A landscape with many valleys, sampled at points; each row gives a point and its height.
A ball rolls from a point to whichever of its 2 nearest points has the largest drop for the distance, and stops where none of them is lower. Distance is the straight distance between rows; heights are no part of it.
Q_563 (h 47.6): [ 11  -3  -2  28  34 -28  -5  -9  -8 -13  17  -3 -36   5  -6  -7  23 -10
  -4  13   5  14   3  14]
Q_324 (h 20.6): [-23  -8 -13   1 -38 -40  19   8 -27 -16 -26  -5 -14   4 -18   9 -12 -14
  12   4   3  -1  -7 -23]
Q_400 (h 35.1): [ 18   0   4  -4  17  20   0 -17  26  -5 -21   4  15 -16   7  -1  -7 -29
  20  20 -23  10 -28 -33]
Q_981 (h 64.0): [ -1 -10  -7 -29 -11  42 -12 -10  12  16  -8  -3  31 -12  20   1   2 -14
   5  21   1   0 -19   0]
Q_556 (h 55.9): [ 26  32  13   4  26  10   5   7  31  -4 -10  -4  13  -9  14 -13 -13   5
 -14  -5 -19   0 -10 -22]
Q_948 (h 21.4): [  0  -3  10  25  -4   4  -3  -2 -23  10  22 -25 -25  10 -12  46 -11  -3
  -5  -5  19  -1   9  33]
Q_201 (h 36.3): [  4  14   0   7  -1 -27  22  17 -23   1  13  15  -7   3  -1 -14 -21  25
   4 -33 -10 -14  29   2]
Q_229 (h 54.5): [ -1  -2   4  16 -23  12 -16   2  28 -18  -1   0  -8 -13 -34  -7   5   9
   1   2  22  -3  -8 -11]
Q_759 (h 56.7): [  0  -4   0  24  31 -12 -14 -10  -8  24  34   9 -36  15 -11  11  -8  -1
  12 -11   6  16  16   9]
Q_784 (h 47.7): [-12   5   2  19   2  -3  -5  17 -26   2   8  -6  -7  14   8   5  29   1
   2 -22  20  -4   5  48]
Q_757 (h 24.1): [  9   6  10   7  -2  -4   8  17  29 -17  -5  -8  18  -9 -14 -18  -8   3
  23 -14  15 -10  -3 -10]
Q_511 (h 31.9): [ 18  35  11  -6  11  18 -13   5  12  16  22  23  -8   0   7  -8   7  13
 -49  -1 -25  -6  11   4]
Q_647 (h 45.8): [  1 -14 -12 -16   2  -6  -8 -30 -17  -9 -15   6  -8  -8  10   5   1 -21
 -11  40 -19  16   1 -17]
Q_175 (h 57.4): [ 15   1  27  33   2 -12  14  10  16 -15  19  -6 -16 -12 -41   6 -15  14
  -1 -14  13  -7   0  -8]
Q_768 (h 25.5): [ -3  -5 -12 -27   0   2 -14  -1 -30  -4  14  28  22  -8  19  -7   5   0
 -14 -22  -7  -2 -11  -4]
Q_792 (h 54.1): [ 28  22   0  12  43  -6   5 -10  13 -15   1 -11  -6 -12   7  -1 -10  -7
 -21  -7 -32  -1  -1  -7]
Q_887 (h 59.5): [ 20   9   5 -20  23  33  -7   3  49  13  11 -18  30  -2  26  -9  -8 -13
 -15  16  -2   1 -18 -10]
Q_538 (h 27.4): [ 12   3   9  11  16 -20  -3  -5  41 -14  -4  14   7 -10  -4 -25  10  -1
  26   9   2   2  -1 -15]
Q_231 (h 42.0): [ 19  10   2   1  28  13  26  22   3   0  18 -16   0 -26   9 -28 -16  16
 -11 -19  11  -9 -10  13]
Q_257 (h 54.2): [-32   1  -4   3 -24  12 -27   8   2  -6  -4  25  14  15  -6 -12  35  19
  -4  -9  -4   8  -4  -8]
Q_663 (h 33.2): [ 16  12 -11   8  33   7   5   8   2  15  23  19   7  -1  13 -25   0   8
 -16 -25 -21 -16   0  11]
Q_425 (h 26.9): [ -3 -13  -7  -7 -14  16 -10 -10  38   2   0   2   8   0  -4  -4  18   2
   3  30   6   9   8  -1]
Q_293 (h 49.4): [-10 -22 -28  -8   0 -27   7 -36 -31   4  -6   6  -8   6  20   9   0 -12
  -7  41 -11  18  18 -10]
Q_519 (h 44.1): [-31 -22  -4  -4 -21  -4  13   5 -42  -6 -15  -3  18  17  10  11  21  -9
  25  -9   4  -1 -13  24]
Q_567 (h 56.5): [-19 -14  -4  -9 -21 -23 -13   8   4  -6   6  21  -6   0 -18 -21  14  11
   3   9  14  24   1 -20]
Q_927 (h 46.0): [ -9 -27  -6 -11   2  13   3 -44  12   3 -11 -19 -27  -5 -12  11 -15   1
  -4  56 -22   8  16  -5]
Q_290 (h 66.1): [ -2  -3  -4 -18 -22  35  -8  -7   5   9 -19  10  19   0  10   9  -7  -6
   1  10 -20  -5 -15 -15]
Q_649 (h 49.9): [-31  -8  -5  -5 -35 -19  -2   8 -10  -9 -21  -3  13  22 -15  19   9  11
   8  -2   0  -1  14  -3]
Q_412 (h 61.9): [  7  -7  -5 -22  -4  34  -3  -7  32  -1 -11 -25  37 -16  31  -6  -7  -9
   7  15  10  -1 -21  -5]
Q_783 (h 52.3): [-19 -32 -23  -4 -17 -32   5 -22 -19  -1 -11  -6 -20   8   2   5 -16   2
  -1  38  -6  23  23 -21]
Q_478 (h 43.8): [ 17  11  13  -2  37   4  16  10  -8  14  21 -10  -6 -14   9 -14  12   7
  -9 -12  15  -3   1  32]
Q_651 (h 50.1): [  8 -22  -4 -12  17   6   1 -25   5   8   1 -11 -18   1 -15  21  -9  -6
   2  27 -11  11   5  15]
Q_804 (h 45.9): [  6   6   2  16  29 -18  -4   0 -17   8  17   2 -22   8  14  -7  26  -9
  -5 -10  13  -1   3  32]
Q_806 (h 37.5): [ -9 -10 -17  -4   7   4  -1  -3 -21  16   6 -11   9  10   2  13  -6 -11
   9 -10   9  -4   6  28]
Q_66 (h 56.4): [ -9 -11  -4   9 -11  -8 -10  11   5 -12   9   3 -14  -1 -19 -10  13   7
 -11   2  23   9  -1   3]
Q_838 (h 30.7): [ 19  10  14  -9  19  -1   4 -12  33 -12 -14  -4  30 -15  12 -13  11 -16
  24   7   0   1 -11 -13]
Q_476 (h 68.0): [ -2  -3   7 -28 -31  31 -12  -6   5  12 -22  29  25  -5  12  -5  -7  -8
  17   2  -8   1 -20 -41]
Q_275 (h 20.9): [-10   0   0 -10 -11 -33   5  17 -19 -22 -18  21  23   2   7 -23  20  -4
  10 -20  -1  -7  -6 -17]
Q_459 (h 69.7): [  8  23  19 -26  -7  19 -14  -3  22   4 -15  27   6 -14  15 -20   0 -10
  11   1  -3   6 -15 -34]
Q_428 (h 21.8): [ -1  -8  -6  12  -9  17 -22  -4  37   5   8  15   5   4  -2  -5  32  -6
 -14  29   1   4 -17   4]
Q_676 (h 27.8): [  7   8  -5   2   8   6 -20  -1  15  13  25  24  -9   9   1 -11  28   0
 -35   7  -8   6  -1  -3]
Q_446 (h 58.6): [  2   3  17  14  -3 -11  12  22 -15  -5  11 -12 -31  -2 -41   5 -17  16
   3 -23  14 -12  -2  12]
Q_493 (h 23.8): [ -6  -5   0  -3 -15 -45  11  17 -25 -13 -17  -7 -17   7 -20   8  -7 -10
   8  -8  12 -10   6   0]
Q_186 (h 57.9): [  4   4  13  30  29 -23  -5  -4 -11  23  53  14 -34  26   5   0  -2  11
   3 -12  15   9  35   8]
Q_312 (h 20.0): [ -5  -8  -1 -14 -21 -33   2   2  -8  -9 -12 -18 -19  14 -13  25  -3 -11
   6  19  26   2  24  12]
Q_154 (h 41.9): [ 14   8  -8  10   7   7  -8 -17   5  -7 -17   0  -4  -9   0  11   6 -14
 -18  25 -27  11 -14 -10]
Q_817 (h 55.1): [ 14  -3  -3  23  38   4 -10 -18  -4  14  32  -3 -33   9 -16  22  -9 -12
  -3   5 -13  13   7   8]
Q_381 (h 25.8): [ -6  -3 -13 -25 -28  -4  -3  -7  12 -19 -22 -11  36   3   3  13 -12  -7
  16  -6   5 -21  16 -11]
Q_24 (h 52.6): [ 19  -2  -6 -13  39   2  -6 -20   0   2   5 -19 -15   3 -14  24 -17 -18
  -6  13 -25  12   5   6]
Q_38 (h 34.6): [ 14  27   7  -2  17  15  14  14  -1  17  19  20   2   1  19 -16   2  25
 -36 -13 -25 -17  11  12]
Q_502 (h 52.5): [ 20  26   2  18  24 -23  15   1  -8 -13 -14   5   4  -9  11  -1  -3  -6
 -14 -19 -26  -4  -4  -2]
Q_208 (h 58.7): [-15  -4   8  16 -17  28 -22  13  -4  14  23   8  -9  20 -17  23  20  16
 -22 -16  -7   5  -7  18]
Q_484 (h 15.9): [  2  -2  10 -23  -9 -19   9  -1  13 -13 -10 -25  -2  -3 -17  19  -2  -5
  15   7  23  -9  13  15]
Q_166 (h 52.2): [-14  13   0   8 -35   4 -21  10   5 -11 -15  14   9  12 -12   5   8  14
  -4  -9  -2  -1   2 -12]
Q_968 (h 30.8): [  2  19   2 -17 -24   5  -9   3  20 -20 -22   0  28  -4  16  -4 -11  -7
  20 -14   9 -10  -5 -33]
Q_543 (h 51.0): [ 18  26  -7  33  13  -3  11  12  -7 -13   0 -11 -10 -10  11   7   3  -3
 -28 -16  -5  -8 -11  13]
Q_540 (h 40.3): [ 12   1   1  -4  16  -3  25  15  -7   5   2   0  -6 -23  -9 -18 -28   5
   6 -31  -2  -7  -8   3]
Q_668 (h 38.1): [ 11   6  -6   3  20 -30  36   7 -26  -1   6  21  -6 -16   5 -32 -14  14
   6 -19 -16 -10   9  -4]
Q_673 (h 59.0): [  5   7  18  39  26 -19  19  11 -21  14  33   6 -25   8  -3 -12  -4  21
   9 -19  10 -12  29  21]
Q_217 (h 54.8): [-25 -22 -24   1 -19 -37   2   0 -11   0   3   8 -12  13  -7  -7  -6   9
   2   4  10  32  13 -23]
Q_134 (h 41.5): [-12 -29  -7 -13 -16  22  15 -33  -3   5 -27 -18  -8 -23  -7   4 -23   4
   4  45  -7  -8   7   1]
Q_579 (h 47.1): [-41 -25  -7 -10 -45  -9  14  -5 -33  -1 -26  -5  21  20   4  13  15   3
  23   8  -6  -1   5   7]
Q_187 (h 40.9): [-10  -9 -15  -4  -2   0   7   2 -33 -12 -12 -14  16  -4  19  12  12 -21
   6 -18  16 -11  -9  36]
Q_470 (h 26.1): [-20 -26  -6  13 -13   8  -4 -16 -29  20   6 -18 -29   6  -2  35 -12  -4
   8  15  12   2  14  31]
Q_714 (h 38.6): [  9  31  22 -11 -14  43 -15  20  37  11 -12 -19  23  12  28  -6 -19  10
  -6  -8  12   6 -17 -20]
Q_43 (h 49.5): [  2  13  -2  27   4  10   4  24 -15 -17   3 -24   0  -2   1  13  11   1
 -18 -24  12 -12 -18  36]
Q_978 (h 16.8): [-10  -7 -10  -2 -29 -35  10  12 -13 -21 -30   6  16  -7  -6  -9   0 -15
  21   0   1  -3 -13 -31]
Q_940 (h 56.2): [-21   3  10   1 -11  20 -22  23   1   0   6  18   0  15   0 -13  40  21
 -16 -16   1  -6  -9  18]
Q_650 (h 29.7): [ 10  -3 -10 -20  23  -1   4   4 -17   6  16  22  11 -16  18 -23   6  -3
  -9 -21  -8  -7  -4  10]
Q_892 (h 33.5): [ -9  11 -21  -3  12 -29  -3   6 -40   2  12  20  -5   7   8  -5  -8   5
 -11 -25   0  -8  15  -4]
Q_302 (h 25.0): [  7  13  13  12   6   5   4  14 -18   9  10 -27 -10  18  -6  32 -17   8
   1 -32  16  -7  14  31]
Q_211 (h 59.6): [ -5  -1  10  20   8 -13  17  22 -18  10  14   0 -15   8 -23  -5  -5  14
  21 -35  13 -17   2  20]
Q_871 (h 61.0): [  2  -5  16   2 -21  30 -11   6  20  22   6   6 -11   8 -26  26   9   9
  -7  12  -7   7 -10   5]
Q_949 (h 57.5): [ 25  32  28  -9  31  26   0   6  46  17   5 -19  20   0  28 -17 -22  -4
 -16   2 -15   5 -23 -26]
Q_606 (h 20.5): [  0   2   2 -16  -9  -4  10  15  25 -14 -14 -27  27   0  -6  12 -13  -1
  22 -17  15 -18   3   7]
Q_60 (h 39.0): [ 15  -1   6  13  23   9  -2 -11  23  -2 -12   5  -9  -4 -11  -2  11 -16
   4  24 -20  20 -23 -12]
Q_521 (h 31.7): [ -9 -18  -2 -18 -21   7  -5 -21  12   2  -9  15  14  -8   6 -14  12  -7
  16  38   7  13   0 -19]
Q_875 (h 36.8): [-21 -35  -2 -24 -28  19   8 -29  -2  16 -19   4   3 -14  10  -4  -1   8
  10  45   1   3  11 -12]
Q_934 (h 29.8): [-12   8 -28  -7  -1  -3 -10  13 -37 -17   4  16  22   0  21  -7   3   4
 -16 -33  -5 -13   1  -3]
Q_325 (h 32.2): [-19 -34 -17  -9  -5   6  11 -30 -36  30  -2 -12   3   7  11  16 -14  -8
  20  16   4   0  12  20]
Q_811 (h 56.3): [ 13  17  24  21  -4  11  -5   6  37 -19  13  -8 -13 -17 -28   0 -16  19
  -8  -3  11  -5  -2 -25]
Q_527 (h 34.8): [ -1  16  16 -12 -27  28 -12   1  40  -5 -25 -15  18  10   7   5  -2   3
  17   8  13   3  -4 -18]

Call two points neighbours if one is among the 2 nearest of the other. Go from one point of each pair to the other, from neighbour to neighbour, staying as low as possible. Name the highest point that can't be avoided.
Q_978 and Q_768 | Q_934
Q_606 and Q_978 | Q_493
Q_229 and Q_428 | Q_567
Q_606 and Q_428 | Q_38

Where does a ball stop that starts at each point below?
Q_476 | Q_804
Q_668 | Q_768
Q_211 | Q_229
Q_166 | Q_948
Q_949 | Q_804
Q_817 | Q_428
